Points, in no order, along strands that fork, close into loops and pass close to each other.
(in the rows, 128 means zero)
Two points are linked if the straight distance between their rows is under 93.6. Some points are linked to none.
rego: [126 132  79  81 153 131 171  87  62 171 120 145  29 112  88 193 134 140
 109 124  95 132]
sas: [ 73  18 142 145 103 145 140 134 123 103 116 111 132 115 138 202 151 123
 119  65 112 137]
Vezus: [ 71  61  90 163 143 129 154 149 141  88 136 101  90 165 119 109  90 108
 115 132 151 143]
gos: [149 101 171 132 115 153 114 116 152  90 131 130 162  85 105 156 181  92
 150  96 124 132]
Melel: [189 183 131 148 125 142  98 115 130 147 109 149 163 121 126 113 144 151
 168 138 131 107]
denep: [ 77 120 182 122 129 135 115 160 145 106 109 139 150 146 229  76 112 116
 103 151  74  87]
Loven: [105 123 175 112 159 112 113 131 151 151 118  96 175 143 184  74 135 128
 138 128 122  86]
Fomem: [142 131  64 161 126 142 125 104 103 106 110 144  66 108  52 193  79 115
 127 148 133 168]
Vilip: [127 102 142 116 130 116 113 135 131  92 143  96 150  99 111 128 134 109
 160 141 125 118]
vodaz: [158 116 133 154  47 182 133  78 119  91 155 112 140  59  70 193 178 119
 114 100 114 140]
Nemid: [141 128 163 154 143 115  81 134 201 107 114 161 205 161 169  42 124 141
 111 122 154 117]
mudan: [162 159  56 175 113 136 131 124 102 109 100 156  84 112  80 178  85 143
 114 142 117 137]
bobin: [ 97 140 156 127 124 122 122 166 123 101  86 119 153 145 199  95 121 110
 129 144  79 109]
sedi: [ 95 105 140 134 122 137 135 147 150 123  82 117 140 139 152 155 146 116
 145  81 147 138]
nivis: [137 206  92 119 156 139 154 122 121 185 129 152  77 134 163 121 130 115
 114 155 122 146]
mip: [134 162 159 103 141 133 127 120 149 167 102 108 161 118 152 123 159  85
 174 124 119 120]
Las: [111  69 173 103 103 146 140  91 133 105 169  78 153  68  88 139 171  87
 126 119 129 117]
Kose: [ 94 142 160  95 144 103 119 151 154 192 131 133 143 169 187  81 126 133
  92 130 152 133]
gegep: [166 203 111 126 106 101 117 135 134 171 118 166 138 171 153  91 121 169
 112 143 150 154]
gedi: [142 208  93 138 132 138 153 128  67 130 134 178  74 141 152 126  97 155
 102 168  73 113]
gal: [156 158 179 108 125 147 122 112 149 164  95 117 159  95 138 165 187  96
 185  96 135 136]
Fus: [160 102 100 107 105 131  94  85  99 101 123 122 130 101  48 187 127 116
 144 120  95 139]
pego: [ 91 152 100 121 123 118 137 162 125 149 108 163  86 191 168 111  94 123
  79 126 144 173]
Zaf: [125  99 151 122 154 106 121 142 115 151 163 103 139 123 141  95 156 149
 146 134 139  96]
Pasit: [110 219 127 130 162 147 179 112  96 146  90 117  79  65 161 145 140  97
 136 134 135 137]
kevef: [145 118 102 102 125  88  94 137 156 134 125 108 135 181 121 107 119 170
 122 151 159 150]
Pape: [116 156 137  98 129 132 108 140 139 132  86 117 151 150 177 116 138 109
 150 140 106 131]
lerip: [144 181  99 147 159 103 107 129 134 127 179 151 115 163 143  47  84 150
 120 202 146 136]
lobu: [131 133 157 100 157  94 107 124  95 176 173  92 151 128 146  72 126 173
 145 170 127  97]
guda: [120 109  85 176  94 159 132 116  81  96  88 136  97  75  99 212 115 131
 132 111  91 141]
veza: [110  73 107 172  73 174 148 117 106  94 141 122 115  84  83 200 143 125
 108  88 126 136]
noz: [ 85  58 212 142 154 140 138 119 164  94 122  92 149  66 131 132 163  72
 135  92 109  94]
tabo: [141 116  97 181  69 176 132 106  97 100 112 144 131  74  79 226 143 140
 107  91 118 139]
buv: [ 97 192 111 142 117 136 165 169 114 152 118 184 105 157 186 103  96 132
  74 135 130 161]
sota: [154 122 123 125  84 163 106  93 103 100 127 104 146  61  72 190 153  96
 140 108  99 139]
lam: [132 200 100 125 154 129 162 125  80 157 121 143  63 144 134 119 118 142
 109 146 113 121]
kiv: [164 149 108 125 114 110 133 161  99 128 142 126 126 148 125 107 118 183
 142 139 120  95]
mogel: [105 149  81 118 160 139 172 119  65 154 103 152  37 116 122 186 123 142
  95 119  93 154]
gafiv: [160  83 184 132 108 129  84 104 179  81 143 145 187 103  77 127 169  76
 160  99 144 141]
Lik: [108  77 126 122 104 143 177 101 111 144 175 104 106 107  70 160 139 134
 117  94 176 122]
kezu: [ 98 163 130 141 141 160 167 128 151 139  88 121 104  78 125 155 124  87
 137 106 142 159]
subi: [140 190 108 128 163 143 154 108 142 188 132 146 105 132 135  99 131 134
 125 133 168 157]
nav: [140 161  77 151 106 127 126 156 128  89  99 158 131 155 169 107  77 113
 125 148 117 165]
Korip: [112  83 181 122 145 131 120 112 158  89 161  97 144  71 111 117 146  78
 149 118 124 102]
kapop: [152  94 117 106 125 135 159 102 129 145 190 102  99 125  38 162 126 150
 129 124 172 131]
Tur: [111 137 128 166 114 123 142 170 148 116 155 158 136 163 198  50  83 146
  78 137 148 119]
beguk: [ 87 140 109 116 110 124 118 183 114 134  85 156 121 177 198 119 104 127
  93 142 108 149]
mobir: [161  66 145 112 101 125 137 107 136 127 194  90 152 144  48 161 141 140
 135 111 166 123]
zoz: [ 66  55 185 116 144 134 139 139 166 105  91 100 137  99 162 157 149  79
 129  86  87 110]
daf: [ 80  34 162 134 129 147 140 155 136  95  97 117 148 129 155 174 162 110
 127  79  88 106]
sikik: [147 122 131 142  75 174 155 101 105 104 136 139 134  49  88 210 178 152
 105  82 114 111]
sunuz: [ 95  56 150 119  79 173 121  94 122  91 156  92 137  67  79 160 175  66
 118  95 112 155]
dup: [131 136  98 124 132 122 131 146  84 112 118 122  98 144 141 141 121 153
 133 140  86 102]
sizi: [111  79 155 146 129 157 180 125 134 115 157 100 113  87  96 159 141 124
 141  89 165 106]
rutir: [136 133 150 164 154 121 120 135 168 133 127 147 182 161 163  66 129 168
 119 125 175 116]
gebe: [136 137  74 153 135 154 144 128  63 120  90 143  87 110 100 192  93 134
 131 123  90 131]
sobok: [131 180  98 139 114 122 122 171 106 112  97 149 137 171 189 113 117 128
 101 147  97 130]
Poto: [129 103 106 139 112 123  83 149 180  90  62 153 165 175 116 148 135 112
 149 109 128 163]
fud: [132 103 167 136 152 117  68 130 213 103 118 145 189 160 141  66 121 114
 109 135 107 103]
gubu: [142 122  91 100 148 153 181  76  92 170 146 145  60 104  46 191 122 140
 109 121 134 135]
Toriv: [112 114  91 136 137 106 139 151 118  97 117  96 109 148 127 112 112 137
 148 136 130 122]
Ribip: [172 108 155 111 123 109  91 113 144 138 169 106 169 121  61 141 158 133
 175 133 125 122]
Fenok: [125 188 119 112 146 153 159 111 131 156  83 115 105  89 144 137 131  89
 160 142 145 142]
boli: [174 162 105 163 148 117 134 104 114  95 159 130 131 124 110  74  93 148
 159 177 118 108]
vire: [106 119 100 125 129  77 121 150 137 112 157 145 116 184 142  72  72 148
  91 174 148 151]
dafo: [116 101 100 163 147 115 140 149 149 105 138 124  94 142 124  97  82 115
 133 131 155 132]
Kule: [149  97 117 127 115 120 118 135 122  94 125 112 131 111  76 165 130 116
 170 137  99 133]
nudun: [114 137  88 144 108 127 108 147 155 100  74 146 137 176 139 131  99 100
 135 135 116 161]
lesum: [ 93  43 137 139  77 154 135 119 102 105 147 100 138  92  96 191 147 106
 123  87 122 140]
diruf: [107  96 150  65 132 103 108 140 138 167  94  76 128 146 137 139 144 118
 132 124 123 123]
kib: [116 131 145 149 124 149 171 103 150 110 136 103 113  71 111 152 128  95
 135 111 156 133]
vinad: [143 163 147 116 155  97 118 125  94 165 196 137 128 117 159  63 100 174
 110 186 140  83]
Pefur: [173 177 117 147 115 125 122 148  97 140 123 158 119 144 155 105 124 189
 108 137 129  89]
bapus: [167 141 180 125 114 141 115 114 125 135 116 146 163  96 113 160 194 122
 167  87 119 121]
sen: [112 121 119  49 153  89  85 132 133 157 119  83 131 172 134 138 136 116
 145 161 105 148]
dumoz: [125 171 137 119 146 112 156 124 146 194 141 147 131 163 169  95 123 131
 105 135 158 143]
Lafu: [ 92 122 187 104 131 125 126 161 162 154 125 126 154 164 209  78 111 141
 105 125 114 100]
Gor: [127 130 130 162 132 108 111 147 144 129 147 141 150 162 172  41 105 154
 113 158 165 109]
fumif: [155 127  95 119 133  64 105 146 129 108 161 137 114 169 120  86  91 180
 111 157 149 138]
besu: [127 134 174 112 153 116 109 144 115 152 147 104 176 120 170  96 165 149
 165 116 117  88]
memi: [ 77  96 148  74 153 108 128 144 135 180 125 102 122 180 159 144 138 133
 122 111 139 126]
gezad: [122 111 108 103 137 127 169 126  99 181 141 118  90 125  86 196 153 154
 137  97 142 132]
kunon: [145 165 120 102 145  97 124 122 112 159 186 138 131 153 136  59  94 172
 105 189 161 139]
getid: [ 81 139 104 108 131  83 134 151 124 129 150 165  95 175 168  81  84 125
  63 142 157 165]
taguf: [142 121 174 124 145 129 111 106 170 134 118 110 187 125 121 114 162  92
 176 123 136 130]
durib: [137 136  80 132 132 143 154  75  90 131 127 158  50  94  39 194  99 111
 106 127 142 166]
nuri: [173 200 104 149 132 126 101 125 124 117 153 151 147 132 136  51  89 148
 136 186 130 118]
gaked: [120 101 173 115 158 103  75 144 169 134 131 139 180 149 180  59 136 125
 132 144 107  91]
Dasa: [170 108 168 132 161 109  89 113 154 101 145 119 182 123  92 114 162 121
 190 130 145 119]
tosag: [140 107 143  84 139  94  70 132 144 144 128 104 138 168 127  98 126 134
 151 151 132 147]
Vapa: [149  82 147 100 133  99 122 104 155 145 172  86 153 119  81 141 148 113
 155 111 166 119]
Gokol: [177 132 118 148 156 126 124 118 141 110 145 119 121 122  85  95 112 144
 164 148 141  96]
Tofa: [167 203  95 141 104 134 143 150  72 125 129 185  97 148 160 119 112 192
  91 140  90  83]
Mafum: [139 239  97 155 120 145 155 138 126 156 114 190 104 139 169  98 106 151
  92 133 142 145]
zifa: [126  92 130 149 101 141 109 133 170 110  78 136 158 152 118 181 147 114
 134  84 141 154]

A tip is a point with one link. Name the tips that can be reached along the links from each point below, in the order of the rows.
rego: mogel
lobu: Vezus, Pasit, gafiv, Tur, Gokol
nudun: sedi, memi, Mafum

A fork is a point with three links, a tip a point with one. Leave the first point through the second and follow the links. Name the first fork or tip that comes.
kib; sizi: mip
Ribip; Vapa: Pasit
dumoz; subi: Vezus
Vezus; dafo: Lafu
Gokol; boli: Loven
